Points on a hilly landscape, in no order, each with its height.
A ball rolls from a point to the lowest of its 2 nearest points, and stops where none of them is lower. Distance is the straight distance between rows; heights are no part of it.
j_691 h=546: [ 96 123 177 140 130 169 139  83 153 128  93 139 162 115 217 173 108  83
 134  87 147 130 121]
j_145 h=647: [154 141  85 102 103  89 112 146 118 150 150 179 126 144  75  92 122 164
 107 156 118 108 170]
j_378 h=619: [181 166 124  96 133 115 127 160 114 132 111 187 112 158  50  83 106 161
  95 151 152 109 145]
j_393 h=652: [130 108 123 112 126 143  92 145 162 163 151  79 107 101 171 140 156 131
 161 142 122 120  86]
j_29 h=567: [ 92 119 184  96 151 183 176  92 142 121 115 175 173 110 166  97 153  76
 118  81 118 135 125]
j_230 h=474: [109  75 122 181 117 104  80 110 107 169 139 130 141 162  56 139 137 154
 118 119 165 141 168]
j_205 h=129: [122  94  85 123 136 163 141 130 166 163 130 168 133  74 188 141 177 126
 134 160 127 109 171]
j_375 h=288: [117 119  98 136 124 102 123 109  88 122 110 181 155 144  55 113 133 145
 115 110 138 128 198]
j_170 h=510: [ 85  43 109 151 109 112  78 120  92 165 170 115 169 158 107 105 143 119
 122 112 171 124 171]
j_980 h=562: [115  97 182 145 157 152 133 122 176 126 114  94 105 102 186 175 151 139
 182 128 112 132 123]
j_220 h=393: [145 117 141 137 159 180 188 109 146 122 109 129 126  80 160 118 179  52
 127 150 162 115  58]
j_681 h=581: [152 183 107 120 149 128 148 147 103  86 117 157 103 169  84 105  81 158
  74 116 131 121 147]
j_912 h=457: [ 94 119  96  86 113 121 128 135  74 101 149 111 178 138 121  75 112  82
 121 103 114 122 113]
j_343 h=184: [130 129 178 134 122 141  71 144  78 147 134 109 128 184  35 119 118 148
 147 101 149 155 114]
j_167 h=595: [115 136 141 105 148 201 176 106 141 139 110 178 149 104 111 107 160  93
  99 113 132 142 114]
j_142 h=701: [165 149  98 111 108 122  87 163 149 180 145  98  94 120 143 135 121 155
 134 165 138 128  66]
j_192 h=704: [195 175  84 124 124 104 158 168 158 104 172 170  60 124 160 128 121 150
 105 201 104  93 156]
j_201 h=284: [125 135 162 128 151 116 103 163  85 133 159 124 108 197  73  89 112 189
 129 124 134 142 145]
j_695 h=537: [ 86  93 160 166 159 128 147  73 103 103  91 162 184 150 136 159  96 127
 138 104 156 153 179]
j_706 h=525: [103 122 113 118  94 146  63 140 131 199 157 120 122 130 123 146 134 157
 126 118 123 151 137]
j_932 h=743: [191 174  70 129  75 109  89 149 149 167 136 132  85 119 131 158 113 150
 101 164 135 117 109]
j_533 h=363: [ 81  94 153 179 157 135 117 132 141 164 158 149 117 153 144 174 110 181
 138 140 110 171 183]
j_770 h=382: [122 165 116 125 107 121 149  94 105  79  78 149 154 118  83 138 108 114
  95  87 105 135 171]
j_678 h=325: [151 157 112 110 133 148 162 135 116 116 113 129 145 113  91 100 120  77
 100 137 139 118  76]
j_568 h=687: [137 143  75 148 101 103  90 118  87 127 134  87 106 183  94 143  78 165
  97  85 148 144 117]
j_484 h=405: [118 122 141  62 162 171 134 163 133 169 160 156 137 134 119  78 167 157
 153 152 101 122 123]
j_771 h=497: [125 115 147 134 131 168 162  97 164 117  94 127 134  73 232 171 155  85
 137 128 139 116 128]
j_966 h=78: [116  81 127 180 132  62 131 113 139  92 108  90 149  85 169 119 132  93
 161 136 154 101 146]
j_988 h=524: [ 82 120 130 120 137 124 112 131  68 107 175 100 142 194 143 110  94 147
 135  89 106 166 114]
j_929 h=526: [109 174 113 136 147 139 136 140  94 106 138 137 108 182 140 134  73 186
 101 103 112 158 146]
j_78 h=181: [156 113 110 151 143  91 138 126 124 134  95 158 144  96  58 103 153 109
 142 164 171  98 133]
j_7 h=236: [ 99 154 196 138 164 192 152  93 142 129 109 156 134 147 140 154 125 110
 125  79 128 168  71]
j_348 h=479: [ 83  86 164 123 136 124 117 129 156 133 142 128 133 110 166 135 147 161
 159 113  83 133 201]
j_403 h=123: [148  80  99 155 157 109 144 135 147 144 121 149 132  77 129 117 179 109
 157 186 165  91 143]
j_943 h=250: [134 163 160 158 136  97 138 120 127  94  78 110 110 119  89 145 114 152
 143 107 128 130 135]
j_139 h=303: [171 145 149  96 181 146 180 151 159 114 122 127  85 111 130 105 169 161
 152 172 110 101 106]
j_789 h=426: [116 131  81 119 135 132 176  82  80  76  98 166 175 157 110 131  90 113
  87 101 117 153 167]
j_337 h=674: [183 140  79  88 109  99 140 152 163 144 163 183 102 110 116 102 145 154
 125 192  95  88 166]
j_927 h=598: [ 68 119 170 126 116 151  98 103 124 117 133 111 157 146 198 169  94 103
 139  68 112 152 122]
j_112 h=97: [ 96 137 142 157 168 173 149 115 129 139 132 139 137 140 161 149 114  94
 123 112 160 157  50]
j_240 h=269: [138 111 129  87 136 114 131 149 140 123 127  92 141  84 125  74 159  83
 157 144 136  93  87]
j_649 h=539: [ 89 107 170 128 153 133 149 118 126 102 105 136 168 111 138 105 138  91
 153 100 134 120 135]
j_187 h=322: [122 159 150 129 103 138 107 109 121 114  71 125 139 112  63 152 128 127
 126  74 129 141 142]
j_165 h=364: [131 102 156  74 169 179 151 133 162 143 126 126 127 115 118  93 186 134
 167 140 111 100  93]
j_386 h=295: [159 138 116 132 119 139 177 118 142  92  95 115 134  70 132 125 158  48
 117 153 130 107 106]
j_589 h=423: [ 97  93 146 182 143 110 115 108  95 126 137 141 130 183  90 154 109 184
 128 111 127 169 195]
j_10 h=182: [131 121 128 130 124  91 146 128 137  85 113  78 140  67 168 109 141  64
 151 135 127  97 100]
j_242 h=213: [141 139  90 140 129 131 141 132 166 135 140 140  91  79 199 180 160 156
 139 172  95 124 155]
j_3 h=817: [175 161  81 151  90  74 145 118 132  68 101 115 122  99 103 142 118  82
 109 144 112  98 150]
j_162 h=429: [144 158 130 145 128 174 163  98 153 121  89 126 106  76 181 186 156 110
 121 136 129 145  93]
j_182 h=634: [117 131  94 139 106  90  88 129 101 129 146  62 121 142 132 125  89 120
 122 109 139 133  83]
j_972 h=659: [147 133 182 126 141 133 102 158 155 159 126 103  77 141  79 138 143 191
 161 122 117 130 128]
j_571 h=471: [118  92 113 144  74  72  61 125 143 182 173  91 128 133 110 132 150 152
 115 128 134 120 151]
j_843 h=221: [156 158 105 113 141 145 153 146 147 141 123 148 113 103 122 124 142 132
 117 160 120 120 120]
j_805 h=606: [144  97 124 148 141 168 110 120 174 162 108 102  85  89 168 186 182 154
 170 156 135 114 114]
j_361 h=459: [226 151  97  95 110 104 154 182 152 121 143 140  93 131 126 100 133 101
 112 220 129  91  99]
j_164 h=468: [ 98 133 120 145 169 151 188  89  84  92 111 159 169 170 120 127  89 116
  98 109 149 164 109]
j_49 h=414: [108 110 103 143  86  61  91 113 116 145 191 120 120 172 110 126 139 192
  95 117 109 127 193]
j_384 h=727: [ 95  97  94 146  90 121  63 116  78 157 173  82 137 184 110 144 112 150
 109  85 143 165 130]
j_110 h=572: [141 161 117 129 129  87 116 162 117 115 155  85  88 147 138 112  90 164
 122 134 118 121 105]
j_999 h=392: [103 175 133 112 142 168 179 115 136 111 140 148 131 124 188 137 102 122
  97 125  92 162 105]
j_20 h=566: [127 159 130  87 114 191  87 146 133 200 137 152 115 147 100 147 134 168
 128 110 120 156 112]
j_133 h=404: [196 105  85  94 101  89 122 169 142 172 137 161 136 122 107  84 135 122
 123 206 141 103  92]
j_873 h=237: [127 136 138 129 158 125 162 123 101 109  96 166 156 128  50  88 132 122
 125 129 145 122 143]
j_300 h=511: [ 86  91 212 110 143 148 136 104 142 111 109 147 164 118 169 132 137 118
 168  89 106 125 190]
j_786 h=357: [108  96 139 151 126  93  88 146 107 167 198 113 112 195  95 116 124 196
 111 141 129 144 162]
j_732 h=540: [ 75  65 143 151 133 116 106 118 109 129 139 116 162 137 148 121 123 111
 145 100 144 131 163]
j_692 h=784: [203 171  68 129  70  71 132 151 145  75 145 118  94 133 113 122 101  83
 100 174 112  81 135]
j_311 h=742: [214 199  94 136 106 114 170 166 154  70 143 145  57 142 144 145 123  90
  85 194 120  99 144]
j_555 h=465: [ 85 175 152  95 142 160 148 129  92 102 150 145 142 166 148 112 103 145
 117  96  86 162 124]
j_166 h=736: [208 184  78 128  95 124 128 149 163 133 132 156  48 107 145 178 141 157
 108 176 111 105 148]
j_910 h=702: [165  98 171 139 109 111  69 149 144 196 115 107 104 147  51 133 139 172
 155 147 161 133 104]
j_489 h=68: [114  67 121 153 157 161 141 136 160 168 109 157 146  81 155 130 174 110
 156 140 173  97 160]
j_6 h=688: [112 146  99 142  77  98 107  96 129  89  97  92 142  93 162 161 101  96
 111  90 111 128 138]
j_641 h=508: [ 95  82 141 161 176 121 155  89  73  89 121 131 166 192 122 129  82 136
 142 100 152 170 136]
j_69 h=611: [144 162 142  86 126 176 107 154 165 164 135 110  79 133 130 148 142 195
 137 123  94 131 106]
j_498 h=494: [126 143 187 128 152 139 156 117 151  93 102  79 114 101 167 144 142 110
 165 113 106 124  71]
j_98 h=496: [ 96  93 114 110 116  94  97 135  62 111 178  89 157 176 110  69 121 128
 138 104 121 138 136]
j_137 h=161: [110 100 170 188 140  81 122 100 143  98  90  95 130 109 136 159 121 130
 163 120 142 132 148]
j_852 h=292: [108 105 174 126 114 123  70 146 112 148 147  78 126 146  92 117 128 120
 162  99 132 138  98]
j_197 h=443: [ 98 120 141  94 139 114 119 158 126 139 161 135 130 128 126  91 154 168
 155 131  85 127 169]
j_569 h=741: [174 101 125 105  63  73  68 148 139 192 118 121 129 132  71 102 136 153
 123 150 155 122  95]
j_717 h=676: [ 99 113 106 124  98 128 145  94 127 107  96 160 185  84 184 132 118  83
 110  98 117 107 202]
j_905 h=281: [135 187 110 149 139 174 176 122 124 121 127 135 114 126 155 149  98 106
  82 139 133 154  68]
j_538 h=408: [105 137 114 110 125 149 164 101  88  81 118 124 179 131 107  94 108  51
  95  90 134 131  93]
j_679 h=397: [107 127 201 120 149 143 114 135 134 117 120  90 131 132 113 120 138  94
 172  83 126 126  59]
j_209 h=294: [ 96 132 104 163 138 130 127 128 148 148 149 139 117 117 188 170 117 163
 131 146 111 153 147]
j_457 h=339: [125 163 168 151 138 181 134 102 155 129  83 123 111 112 137 191 131 127
 134  92 134 157  85]
j_580 h=642: [ 85 132 149 107  93 128 117  85 114  89  94 118 178 110 181 148 101  93
 124  66 112 134 160]
j_748 h=344: [166 108  79  99 114 109 130 156 129 150 143 117 154  98 124  88 136  66
 130 195 151 101  70]
j_460 h=516: [182 166 109 101 136  94 136 184 125 112 157 108  90 140 136  82  86 132
 106 177 137  98  87]

Where does a ball stop that starts at each point below?
j_649 | j_843
j_717 | j_112
j_641 | j_966
j_732 | j_489
j_932 | j_343
j_337 | j_112
